Points, in no order, along strands that fork, close into loops and pass close to each other.
(in the rows, 100 means zero)
Two points are linked if the straight distance between their rows is under 71.8. Some points are linked to none.
j683:  71 102  99  73 124 101 102  84 112 107  91  94  74  86 114  97 103 106 102  98  99 107 120 114  94 125 110  87 103  99  97  94 102 123  99
j977: 131 127 103  98  74  88  87 118  78 110 116 105 118 100  87 109  50  81 115 106  73  97 112  71  90  74 108  90 116 106  97 108  99 101  83
j966:  92 118  93 139 112  78  93  79 101  87  91  96 117 110  74  76 105 104 110  86  95  82 102 115 110 141 139  75 130  87 101 109  95  98  87
j712:  85  84  59  79 122 118 111  65 113  98 117 119  63 129  98  89  75  97  97  90  75 112 112 107  77 103  99  83 133 102  65  95  94  89  81
j605: 131 122 135 106 104  87  98 104  83 106  90 101 109  81 102  85 102  97 114 114 100  90  76  63  80  90 100  86 124 112 132  98  91 129 112
j612: 121 125  90 105  78 120  86 110  80  94 108  75  94  95  91 115  82  83 103  99  96 104 124 118 119  81  77 106  84  95  78  93 108  93  96
j488:  90  90 102 110  90  71 104 111 105 113 100  88 138  83  91  96 139 103  91  72  98  87 111 108 116 114 128 110  87  85  95 119 122 100 104
j864: 118 109 123  80 118  87  99 103  83  97  93 105  88 106 111 106  93  94 114 105  91  97  95  87 100  92  89  97  94 114 118 105  98 123 100
j617:  80  76 103  94  89 135 115  99 111  98 116 109  79 119 108  92 119 122  76 109 115 116  94 111  99  76  79 140  72 100  85  88  92  73 105
j401: 130 110 115 104  97  62  90 105  92 115  93  97 130  92  98 101  84  98 106  90  73  75 110  71  87  91 116  94 110 107 107 119 101 129  93
j448: 112  91  76  71 104  90 125  91 103 117  90 117  83 100  99  98 107 101  73  81 100  94  97  80  79  78  81 115  79  99  82 108  99 108  83
j506:  89  66 101 116  84 110  81 120 107  97 126  91 130 109 117 101  98 101 104  99  97 111 110 116 121 110 139 114  94 102  87  99 117  85 114
j230:  95  95 134 101  92 117  76 113 106 109 126 109 131 103 102 119  89  90 121 138 104 129  69  60  87 107 133 103 113 124 133 107 110  93 128
j840:  80 100 100  99  55 123  97 118 106 106 137 107 124 103 103 112  69 104  85 110 107 123 100  86  99  78 122 120 101 108  83  95 110  65 117
j205: 114 125 100  91  79  95 111  99  93 103  88  78 107  68 102 108 127 102  85  81 127 101 116 105 111  81  64 117  76  87  92  96 103 111  99
j329:  87 128 103 109  68 105 131  83 110 103  98 107  95  69 101  80 103 118  95  96 132 113  96  93  81  89  89  92 141  89 106  81  85 109 105
j597:  81  67  72  72 107 124 114  86 126 106 114 108  84 111 118  93  95 103  79  89  87 116 113 109  92 101 114 118  83 101  69 102 104 101  92
j29: 111  84  72  98 151 109  86  93 104  93  98  97  74 135  98 107 106 104 114 102  72  85 103 140 113 131  82  84  77  96 106  99  83 108  80
j615: 105 101 101  58 104  98 108 109  85 122 105 108  73 103 102 125  59  85 114 114  84 104 109  84  93  76  88  95  90 113  97 106 101  99  97
j648: 101  83  71  93 102  86 115  80 108 108  84  85  93  54 108  90 130  99  76  59 105  70 111 106 100  98  93  98 107  87  77 115 101 120  67
j987:  97  90 135  90  98 112 118 105  99 113  93 113  88  75 136  84  98 109  98 128 121 115  76  68  75  72  83 106 124 110 126  84  83 107 136
j724:  70 103 106  82 142 113  89 102 115  99  94 111  87 119  88 129 107  98 116 127  80 114 106 117 112 143 104  87  67 105 133 101 114 113 111
j417:  90 125  84  90 104  70 117  95 104 107  90 103 112  95  87 102  62  92 104  87  75  79 127  90  91  99 102  86 111  99  74 124 109 117  66
j277:  99 105 135 124  80 111  65 112 114 103 134  97 139 110  97 110 100  86 123 128  99 133  93  81  98 119 142 104 106 125 126  94 113  92 125
j960: 121 106 106  74  92  99  96 120  67 121 106 106  92  89 108 116  40  77 120 119  78  99 113  69  89  64 100  92 117 122  93 108 102 107  97
j684:  69  92  87 104  99  85 119  97 123 114  93  90 120  76  85  99 125 102  92  72 107  90 126 129 113 124 125 106  90  78 102 116 130 107 105
j99:  77 101  78  81 109  81 108  84 117 113  76  76  92  70  95  95 125 104  87  66  98  74 137 118  97 122 103 101 102  86  82 119 107 126  81
j456:  85 101  82  84  75 101 134  89 112 114 107 112 103  68 103  98 115  99  64  92 116 116 116  92  84  82  92 122  90  95  73 103 111 109  94
j761: 108  82  66 104 121 109  96  68 103  85  95  96  60 117  92  89 112 104 101  82 103 100  86 126  97 113  84  88 109  91  84  82  85  97  81
j528:  90  90  86  81 112  92 116  93 103 114  99 112  92  91 126  80  60  94  98  93  76  84 110  69  70  77 110  73 139 111  71 115  97 125  74
j900: 133 110 107  92  83  85  98 123  76 103 107 105 102 107  84 114  83  92  87 111 106 102  91  68  92  59  77 129  81 110  99 109 102  80 107
j781:  95  88 112 101 128 120  96  98 108  85  87  88  98 112  98 102 162 108 104 103 106 108  91 120 115 127  75 110  57  91 129  92 103 102 117
j208:  81  98  78  93 109 127 100 110 120 102 104  88 106 118  74 132 124 116  92 106 103 118 110 142 118 127  83 116  49  80 117  96 119  90 116
j219:  99 132  84  98 112 132 103  89  95  89  90 100  69 122  59 123 114 105 107 105 101 134  96 131 101 105  52 105  75  80  96  86  88  82 105
j672:  78  84 127 121 108 106 107  96 118  98 103 106 118 107  95  87 147 108 101 105 119 115  85 101 118 130 134 108  94 109 125  96 108  91 129
j446: 103  96 109  82  96  91 124 100  91 106 110 128  99 101 107  95  79  96  94 110 107  97  79  73  80  76 106  99 125 111  99 106  85  85 101
j256:  94 132  74 102  73 117 127  89  93  95 115 101  88  86  85  86  76  90  92  97 111 117 108 108  95  82  78  92 133  90  65  85  92  85  84
j396: 124 115 108  94  98  56 106 104  91 110  83 100 120  87  93  92 109 104  85  85  89  69  84  66  88  81  98  95  99 105  97 125  98 131  84
j920: 132 118 103 103 104  75  84  97  81  97  87  91  96 101  93  95  61  92 119  97  87  76  94  88 100  84  80  75 112 108 101 108  89 121  70
j751: 110  79  70  95  94 120 107  93  98  96 118 108  77 112 111  94  83  95  78  95  98 106 103 101  94  76  84 108 115 102  57  95  88  89  84
j959: 125  91  81 130 109  73  99  85  99  77 101 108  98 126  81  84 102 103 100  78 104  82  70 113 109 111  99 100 103  90  90 106  89  91  63
j819: 109  97 119 126  77  97 114 108  94  91 101 125 106  99 100  80 111 113  86 116 125  93  61  82  83  66  84 134 120  90 108  95  82  75 104
j491: 100 110 119  98 128 104  75 106  95  90  93  87  91  94 126 103  90  91 132 121  89 101 114 105 114 124 112  62 107 115 124  90 102 122 115
j861: 101 121  88 117  99 101  80 106  98  77 119 109 106 146  68 113  66  94 112 104  77  98 109 124 114 125 123  92 104  87  92 107 100  77  95
j391:  78 155  92  91 111  86 109  77 107 106  77  93  88  93  83 108  92 106 105  97  94  88 125 117  92 125  92  89  97  95 111 106 108 113  81
j10: 100 126 105 127  85  93 104  89  91  85  83  82 104  83  70 105 134 106 107  84 124  93  96 128 112 112  79 100  86  79 112  81 107  94 103
j186: 109 137 114 111 106  92  95 104  89  73  80  86 105 103  58 120 134  97 107  98 111  97 109 129 114 129  74  91  77  82 125  94 106  88 109
j435: 150 115 118 125  79  91  89 104  78  86  96  99 106  83 106  83 102  95 101 104 113  91  71  71  80  75  79  97 130 104 125  98  77 113  95
j651: 104  97 108 146  72 113  87 112  87  90 113  73 124  84 116  90 104 101 109  94  99 105 111 113 111 105 118 107 117  95  96  84  97  93 118
j971: 133  95 144 118 105 107  61 121  89  98 118  99 115  99 120  97 106  83 129 129  97 109  95  80 100 102 119 105 102 128 123  97  95 108 124
j264: 105 117 117  93 116  87  81 115  96  96  96  95 106 108  83 136 106  94 115 109  77  93 119 110 116 127 103  94  57 105 127 112 123 107 102
j216:  93  80 146  72  93 111  90 122 104 121 113 106 119  91 106 128  98 104 109 147 104 129  71  47  82  92 103 103  96 133 141 106 113  97 128
j267: 110 102  83 108 114  80  92 109  95  87 108  99 109 135  66 108  81 102 115  89  74  87 100 122 113 120 117 101  83  92 101 114 104  88  84
j555: 122  94  86 104  93  68 114  94  97  93  98 122 108 112  89  87 112 104  87  81 104  79  82 100 102 101  99 118 101  93  89 109  91  89  77
j872:  76  77 126  88  96 107 110 112 124 114 101 104 124  95 121 106 145 115  83 106 115 112  85  97 106  97  94 123  63 112 120 106 110 103 120
j331:  98  87 138  73 100 107  98 113  95 111 104 113  93  97 121 106 102 108 100 128 114 123  71  62  86  79  91 111  98 122 126  96  98  96 129
j200:  79 119 101  87 140  89  84 103 113 100  74 105  92 113  81 131 117  99 119 117  81  87 116 121 106 137  97  85  55  96 141 118 110 114 100
j856:  71  83  97 111 100  78 121  89 129 104 104 123 132  97  86  79 109 106  99  83  95  96 105 107  98 131 154  96 115  86  96 120 119 103 100
j204:  78  91  96 144 103  96  80 116  91  96 105  68 130 103  81 103 122  86 106  91 102  99 107 128 126 140 145  93 103  84 114  98 123  80 127
j470: 118  80  99 106  84  89 110 110 103  99 105 118 107 106 110  89 113 108  64  92 110  91  91  91  96  71  94 130  87 101  82 106  98  90  91
j239: 101 108  99 115 127 102  97 104  98  77  86  90 101 119  74 111 134 105 112  97  99  99 100 132 118 135  88 100  65  85 121 102 106  90 102
j384: 100 132 100  89 125  85  97  80  95  95  74  93  82  91  86 102 115 103 113  98 102  82 105 116 102 123  76  79  90  95 118 101  95 116  88
j582: 146 101 112 132  68  93  96 119  79  99  93 110 106  89 110  81  99 105  85 113 133  83  58  70  78  72  78 120 125  88 104  90  74  96  99
j115:  95  78 128  91  92 110  92 127 104  97 119 123 109 125 103 109  86 101  87 134 117 118  58  64  83  81 105 130  93 111 116 104  99  53 124
j83: 116 100 141  89 120 114  87 106  84  95  81  93  85  81 132  99 133 101 118 113 105 106  96  98 114  93  65 101  89 117 133  93  88 128 128
j97:  88  88 113 120  67 110  68 119 114 100 142  92 144 103  98 120  92  91 110 114 103 123 108 105 105 113 139 112  93 112 101  99 120  88 118
j999: 122 112 107 124  99  93  84  94  91  92  76  86 103  76 108  78 100  96 109  89 107  85  90  95 100 111 107  67 130  93 118  97  82 129  88
j982:  97  91  97 109 104 100 115  84 111  84 104 111  93 108 106  80 121 111 100 102 121  99  87 112 103 106 108  97 111  92 105  85  88 103 108
j638:  99  68  68  81 142 125  88  98 111 104 103  90  69 134 113 111 100 103 106 100  63 105 117 133 106 120 105  99  72  98  94  92  99 109  86
j578: 137 118 104 109  86  84 106  92  87  90  83  99  96  89  94  96 108 101  92  92 124  89  82  85  91  77  62  97 108  97 104 100  83 108  77
j362:  79  78 104  82 125  92 106  95 117 105 100 114 101 110 129  86  75 105 108  92  78  90 105  80  90  98 132  76 117 116  84 121  99 125  87
j294: 104  76  87  94 123  92  98  63 115  96  80  97  56  96 122  73 116 107  93  84 104  82  86  99  80 109  90  81 121 107  94 100  86 127  71
j812:  99 109  91 132 109  85  77 116  77  97  90  70 115  93  86 117 125  84 108  94 100  76 122 131 118 138 125  81  86  82 121  99 121  89 115
j537:  76  82 117  79 103 114  93 105 122 109 111 103 106  98 120 113 107 105 106 109 105 116 106 103 114 113 121  99  79 119 111  99 121 113 120
j622:  70  82  90  64 125 116 104  86 132 110  98  99  85  97 122 108 116 103  95  96  92 113 121 113 101 123 115  97  76 106 107  99 116 118 113
j746: 122  94 121 123  89 110  97  94  91  89  94 108  79  85 121  75 131 118  90  99 139  97  61  88  90  76  58 109 115  89 113  79  67 102  97
j557:  66  99 100  84 124 133 100  96 128  91 104  96  94 116  84 132 123 112 106 113  97 125  95 123 109 134  88 104  52  96 130  94 112  96 119
j654:  97 142  97 102  77 109 123  76  89  96 100 106  82  90  85  83  87 105  99 103 119 114  84  99  86  95  76  85 131  87  99  85  79  90  98
j563:  93 117 101 142  96  93 103  90  99  71  98  96 107 112  66  85 104 106 110  91 112 100  88 130 113 129 116  90 123  83 101  87  97  82  98
j237: 106  93  95  69 110 100 111  98  92 109 101 108  75 109 113 100  65  95  97 111 100 102  87  85  78  71  78  93 112 106  92 100  85  92  98
j255: 117  91  90  87  91  75 128 107  96 117  92 126 102  89  94  88 106  90  63  94 113  89  83  67  79  68  77 125  92 102  83 105  96  96  94
j489:  96  94 121  93  98 131  99  98  94 102 110 111  67  90 140  84  95 109 102 126 122 112  81  90  85  72  78 104 121 110 104  82  73  94 127
j98: 103  71  99  99 127  97 105  78 111  90  86 107  86 100 128  76 133 104  98  88 104  92  88 103  99 113 112  96 111 111 106 100  83 114  90
j664: 119 106 100 132  73 108  76 123  77  88 116  63 112  94  99 103  89  95 106  93 105  97 121 126 121  98  94  97 100  92  84  85 101  88 104
j608:  83  83 104 132  99 124  90 113  99  73 115  78 107 127  89  96 111 109 110 106 108 122  96 136 126 111 109 103 104  96 105  79  97  70 117
j668:  84  76  90 101 107 125  98 101 107 100 104  81  78 111 109 104 106 104  97  96  96 113 120 134 113 106  99 101  82  96  85  79 102 107 112
j510:  88  74 110 102  78 110 100 120 111 106 130 121 123 119 104 100  93 108  77 119 113 112  76  82  98  82 120 128  95 109  96 104 106  67 117
j581: 108 134 106 134  81  92 113  90  89  76 103 100 114  98  68  91 116 114 104  92 128 101  80 119 105 109  94 101 117  78 104  84  87  82  98
j116:  82 103  94  88  63 108 117 106 116 116 108 105 117  82 100 115 105  98  80  97 109 120 121  94 108  82  98 129  75  98  77 106 126  99 101
j348: 122  96 125  93 109 106  82 104  87  94  96  97  93  97 119 102 119 102 108 109 102 106  98  96 115  89  66 112  77 106 116  93  96 104 107
j580:  96  72  66  93 116 103 106  53 116  97 101 109  55 101 108  76 115 110  84  81  95  97  92 113  80 111  94  93 126  90  81  86  88 111  79
j454:  87 135 110 102  70  81 118  95 100 106 104 105 133  82  82 112 101  99  95  87 105 107 107 101 102  98 108  99  94  91 101 100 118  98  99
j221:  85  72  71  66 123 123 101  93 117 113 115 113  76 126 109 116  81 102 101 103  69 116 106 113  97 113 104 106  80 105  92  99 100  98  95
j918:  70 114  72  97 109 100 102  64 112  96  86 101  75 101  90  92  73 105 107  86  90  90 127 113  78 120  95  66 135  95  76  94 101 117  77
j443: 120 108  79 117 114  77  83  85  88  84  72  85  91 112  79  94 104 104 100  72 101  67  90 117 112 116  89  75  96  89 102 109  91 102  61
j141:  96  96  76  66 120  77 116  88 113 129  89 110  99 111  86 112 105 103  75  80  77  91 101  89  93  90  94 116  59  98  87 123 109 114  77
j968:  92 123  69  82  92  92 123  83 103  99  94 113  98  93  85  96  59  86  90  90  82  95 132  85  78  85  92  82 122  94  62 106 104 105  65
j290:  93 102  67 137  99 104  73 129  77  84 104  73 106 110  84 116  93  91 111  99  86 100 120 153 121 128 118  78 108  93  97  90 112  86 117
j753: 104  93  86 101 113  91 100  92 106  93  96  93 100 113  94 101  90 100 102  85  85  84 111 122 113 113 113  92  91  97  85 106 102 108  86
j742:  73  77  98  91 108  87 112  97 127 101 114 131 126 104 106  85  91 107 101  92  86  97  99  80  93 115 152  94 114 110  98 122 110 109  96
j234:  91  53 106  72 109 107 102 114 115 113 112 125  90 111 142  96  88 104  75 115 102 105  92  72  89  68 107 111 105 107  82 105  97 101 113
j756: 106  96  89  84  95  96 117 110 107 109 104 123 113 124  78 111 115 112  76 100  98 106  80  94  94  92  88 138  56  96 104 116  98  76  99
j677:  94  76 117 120  83 110 108 116  95 102 113 128  90 115 117  80  98 115  75 128 130  99  64  78  81  69  91 131 129  96  96  92  75  60 116
j218:  91 113 117  88  65 100 101 108 103 113 104  97 131  78 106 114  99 105  95 105 101 113 112  93 103  91 103 117  87  99  99  98 117 109 117
j126: 110 101  95 108  99 106  98  82  92 103  85  78  86  67 119  90 107 100 100  85 115  86 107 113 105 106  87  77 122  90  94  85  90 132  92
j989:  84 104 113  87  96  92 108  99 112 106  88  97 113  86  93 110 144 115  93  92 112 111 100 106 107 103  83 127  57  94 117  98 113  97 113
j784:  87  51  95 119 106 110  90 121  97  99 115  71 113 111 120  94 125 100  99  88  96  99 112 125 127 114 126 116  81  94  97 103 113  85 117
j279: 128  82  64  99 103  91 100  90 103  99  79  74  86  98  92  94 129  98  73  62  97  77 103 115 111  97  82 111  69  80  73 108  99 107  60
j152: 120  90 106  82  85  90  93 127  91 107 111 103 124 105  99 124  90  92  93  99  89  97 105  75 102  70  92 131  65 114  95 112 120 100  98
j623: 106 112 112  71  72 120  93 120  86 118 123 109 102  83 100 128  46  86 119 124  89 124 103  68  98  65 103  97 121 117 102 100 105  91 115
j509:  88 116 113  81 117 101  97  94 101 105  88  88  88  75 122  98  85  96 122 108  94  94 124 100 100 113 103  69 120 108 107  93 101 136 109
j300: 102 123 113  99  74 128  83 114  84 102 126 101  95 103 103 119  54  93 119 118  95 125 107  93 102  75 106 105 126 105  99  93  95  81 123
j386:  81  97 128 119  90  88 110  99 116 101 113 120 138 104  95  86 117 108 109 108 107 118  79  79  96 118 139 100 109 105 126 103 109  94 120
j687:  86 131  92 111  87  80 121  86 106 107  89  97 132  71  70  96 106 106  93  75 101  88 130 121 108 118 119 100 105  76  92 108 126 100  96
j931: 102 121  86  73  95  91 118  75  99 107  88 103  87  88  93  98  95 102  94  92 100  97 101  90  88  91  81 100  97  96  89 106  97 113  82
j690:  92 116 126 101 122 127  89  91  84  89  80  93  77  87 121 103 122  98 125 117 115 115 106 118 120 116  71  85  99 110 124  75  90 116 131
j487: 132 112  93 108  82  94  67 119  75  90 119 100 106 108  83 114  51  78 112 101  76  88 115  99 109  83 106  97 105 102  80 106 112  97  86
j619: 119  78  72  91  94 112 117 110  95 111 105 126  75 109 118  85  85  89  64 105 105  92  86  78  80  52  77 120 106 104  59 105  92  76  83
j866:  81 108  72 129 115  94  84 114  87  93  85  74  95 104  91 115  97  90 114 104  93  75 130 144 120 137 128  66 113  93 108  97 113  98 106
j224:  96 127  76 108  99  95 100  66 101  89  84  97  78 100  84  84  66  98 109  93 101  86 104 108  87 101  84  67 131  96  88  92  90 109  61
j134: 142 106  98 100 110  62 100  98  84 112  77 102  98 103  92  96  78  94  91  94  94  68  80  71  89  75  84  92 102 109  92 120  84 119  64
j381: 119  85 106 134  96 117  81 106  92  84 108  75 102  93 131  82  93  96 118  96 102  98 104 119 117 108 120  80 132  94  94  84  91 109 116
j524: 112 134  88 110  98  96  80 120  83  88 114 103  98 127  72 127  58  89 126 114  70 101 125 118 116 103 110  86 102 100  95 101 110  90  91
j479:  64 136 103  71 127  75 118  77 117 115  77 107  91  93  88  97  97 109 109  99  87  83 121  92  79 125 106  88  94 103 112 111 101 120  94
j811:  89 108 105 102 113 118  84  86  98  89  82  70  73  72 118  95 116 102 113 102 117 105 111 131 108 115  74  76 112  97 107  72  90 125 120
j89: 102 140  96  91  91  70 107 101  92 109  89 106 112 108  64 119  63  91 108 105  82  82 109  76  90  94 101  87  90 104 100 120 112 102  73
j988:  65  94  68  83 128 103 110  62 122 101 101 103  65 118  89  97  77 106 109  94  76 104 128 113  70 127 103  83 115  93  73 100 105 108  85
j95: 120  96 134 137  81 103  99 105  92  86  96 100 108  92 110  81 141 113  91 112 130  96  74  91  99  85  79 123 102  93 113  89  77  93 107
j197: 109  69 137 119 110  92  84 116 104 112  97  96 130  93 121  94 146  93  98 101 104 106  87  82 111 106 129 116  85 119 124 107 111 102 121
j663: 129 119 119 112  76  95  92 115  82  91 104  99 118  99  90 106  97  99 105 101 102 103  92  87 100  82  86 122  92  96 102  96 100  91 106
j891:  70  92  92 133 104 117 100 107 104  85 111  81 119 115  78  94 128 105 104  92 115 111  97 149 122 131 126 102  93  80 103  90 109  73 129
j610:  86  94  96 110 115 141  86 112 100  81 106  75  85 112  98 112 110 112 102 107 107 116 103 146 123 105  89 109  90  97  96  78  99  89 123
j957:  92 114 108 132  97  75 110  85 114  98  95 105 129  87  91  75 111 101 118  94  95  93 103  90 102 130 153  78 139  89 114 105  93 110 101
j373:  75  83  75  82 106 106  95 116 103 121  94  74 107  90  98 128 118  96  96  83  91  92 139 133 121 119 110 107  56  90 108 111 137 106 111
j636:  83 118 107 102  89 115 104  99 102  86 122 111  97 123  89 105  83 106 111 117 104 123  89 109 108 103 101 102 110 100 102  87  92  75 114
j932:  93 104 129  95 108 114  80 105 104 101 102  93 116  91 115 107 113  94 117 117  87 113 109  95 117 123 127  86  99 121 127  99 112 113 121
j907:  89  49  86  93 106 122  97 100 113  95 113  97  86 107 135  84 105 109  93  94  96 110 109 125 103  95 120 108  93 102  71  89  99 100 109
j851: 106 126 118 126  69 106 111  99  89  90 101  98 114  76 107  76 103 108 107 104 117 107  93  94  92  94  98  99 125  88 111  89  91 111 117
j559: 100  97 110  80  77  88 112 115 108 130 110 112 130  71 104 114  87 105  84 105 101 108  99  64  88  70 103 107  92 113  97 112 121 119 108
j244: 123  87  85  94 103  92  99 100  97  97  95  85  95  95 107  99 120  97  93  76 100  83 106 119 111 103  91 104  75  96  90 105 101 104  87
j717: 130 106 111 113  99  86  87 104  94 110  89  84 120  75 122  83  83  90 113  86  84  78 111  80  95 100 117  75 130 104 106 114  94 132  92
j364:  90  87  80 100  85  87 128  90 114 110  94 103 112  67 101  85 122 105  74  67 107  98 119 103  93  95 103 110 106  80  67 105 108 118  90
j481: 115 111 103  87  88 109  88 121  90 101 103  93 102 106  95 124  84 100  99 103  92 104 121 109 123  86  90 122  64  97  92 112 113 103  94
j281: 106 130  87 107 113  75  89  72  98  98  60  83  86  96  74 106 106  95 101  77 103  68 107 115 101 116  64  78 100  90  99 107  94 119  59
j209: 125 117 102  99 120 102  72 112  82  87 101  96  83 136  91 116  69  89 135 121  73 101 101 117 117 106  97  82 100 110 104 101  97  87  92
j87: 117 104 129  86 122  79 107  96  85  99  81 108  91 106 106  85  83  99 110 120  98  88  75  64  82  88  91  82 111 120 122 105  77 110 103
j199:  86  70 115 110  89  95  97 119 115 123  99  81 137  87 117  98 149  97  93  89 103 106 100  97 118 111 138 117  80 100 112 108 129  97 119
j897:  69  65  98  83  98 122 109  98 126 107 114 107  97 112 110 106 130 122  79 109 114 123  85 113  95  94  95 133  58 100 112  98 101  90 115
j212: 123  82 103 141 115 103  76 103  88  95  96  70 109 100 120  78 103  84 119  88  94  80  97 108 120 128 136  70 128 101 108  97  84 107  94
j867: 102  87 104  90 114  91  78 121 100 111  90  77 107  96 102 131 121  94 104  93  84  88 129 114 126 122 114 106  46  99 116 117 131 112 114
j601:  98 102  99 106  65 135  79 126  95  95 135 102 110 106  95 116  58  94 108 115  95 125 115  89 116  74 111 121 112 106  73 103 107  64 112
j723: 114  50  89  77 119 102 101 103 109 106 101 119  73 110 143  87 107 101  84 103 102  93  88  94  92  77  92 120  89 119  86 100  91 108  97
j86:  98  78  59  78 105 122 107  83 104  98 113 108  75 103 114  82  73  87  83  81  78 102 116  94  76  87  99  87 123 103  51  96  96  96  74
j227:  80  96 127 119 115  85 114  84 117  96  98 122 123 110  95  77 118  98 114 101  99 103  88  82 105 137 156  79 131 110 129 107 105 103 111
j883:  74 117  96  67 119  68 118  94 113 120  81 110 105 104  77 112  93 106  97  90  82  83 112  81  86 105  98 104  73 108 102 127 110 120  80
j919:  89  95 111 112  85 131 106  96  92  92 115 111  75 104 120  81  95 114  85 121 125 112  72  95  89  64  75 117 130 103  95  84  70  66 111
j434: 102 111 103  69  93  91 114  97 107 119  77  91 104  74  97 121 139 106  79  78 106  97 114 104 104  93  72 127  53  92 101 107 111 120 102
j394:  65  86  64  95 117 105 108  96 120 108  94  84  99  99  93 114 121 108  93  79 100  98 124 139 111 129 116  96  74  80  94 104 118 104 108
j789: 100  90  89 119 107 114  99  75 107  83  95  89  75 105 109  77 119 106 105  97 125  98  76 125 107 106  90  95 128  96  86  76  75 103  94
j787: 130 117 123 136  70 102  84 109  83  91 111  88 120  98 100  93 100 100 117 107 107 109  90  93  92  99 109 104 124  95 111  90  91  98 119
j306: 119  79  72  74  86 111 119 120  93 112 109 121  88 101 104 105  69  72  71 114  99 114 103  68  94  44  79 124  94 117  70 112  92  58  92
j180:  93  85 126 107 107 100 103 111 100  85 118 127 106 137 102  98  96 107 104 132 117 118  56  68  83  92 106 111 116 102 122  93  82  53 121
j284: 123 100  97 108  96  99 105  79  92  91  83 112  70  84  99  84 110 107  93  93 131  95  61  78  80  78  52  98 125  90 103  78  67 104  77
j332: 111 109 116  99  85 110  94 104  89 100  93  79  91  80 119 106 120 101 102 103 124 104 114 111 118  86  69 110  83  97 104  82 103 113 113
j88: 101 139 102  88  93  73 122  91  91 101  85 109 109  93  72  98  80  99 100  95  97  96 101  76  86  87  87  90 107  99 106 105  94 104  85
j935: 102 101  92 103 141 103  85  92 102  90  92 105  72 147  92 113  80  97 126 113  64  88  94 117 105 126  92  77  97 115 105 109  97  98  74
j599: 117  92  93  83  67 108 110 128  84 119 115 110 106  96 103 120  57  82  79 118 102 110 100  51  95  43  88 121 103 122  80 110 103  53 107
j392:  97  74 102  75  80  98 109 124 103 123 111 130 114  86 128 102  80  96  74 110 102 101  96  56  83  56 111 115  98 115  81 113 113 101 120
j263:  80 106  80  89 100 105 122  93  98 109 113 116  93  96 110  90  41  84 103  95  82  93 109  74  75  77 102  79 143  96  71 105  93  94  76
j490: 113 119  89  94 114  92 100  79  86 100  88  97  78 113 102  95  58  93 119  96  91  76  92  92  94 101  74  66 127 112 100 101  81 105  65
j442:  90 100 126 122 119 107  91 100 102  86  94  93 116 103 109  97 130  89 108 109 101 117 102 100 122 142 135  89 104 106 131  89 103  99 124
j673: 110 142  76 105  70 128 101 103  85  89 111  91  88  93  81 110  67  84 105 103 101 119 116 115 116  79  69  92 121  93  69  93  91  77 102
j193: 102  85 114  98 107  74 117 107  94  97 101 141 100 116  98  89  87 103  91 119 110  95  51  62  73  94 111 109 126 102 122  97  79  71 109

A tip is a point with one link. Name the tips that can be reached along the links from each point below, in the order of the rows.
j97 -> j617, j784, j599
j384 -> j856
j456 -> j99, j208, j197, j723
j329 -> j212
j267 -> j290, j279
j683 -> j781

How many points has the smallest loop of links through each point below? Write - if it is on no loop.
j623 -> 12
j448 -> 12
j95 -> 7
j932 -> 6
j481 -> 8
j789 -> 6
j654 -> 9
j332 -> -
j638 -> -
j672 -> -

A piece is all that can be reached along the links. How many separate loops has the piece of each point below (a circle has one, a figure eight two, a Y none), and how many tips (points with one link)?
j677 -> loops 1, tips 3
j559 -> loops 0, tips 4
j753 -> loops 1, tips 2
j491 -> loops 1, tips 1
j673 -> loops 2, tips 1
j391 -> loops 1, tips 1
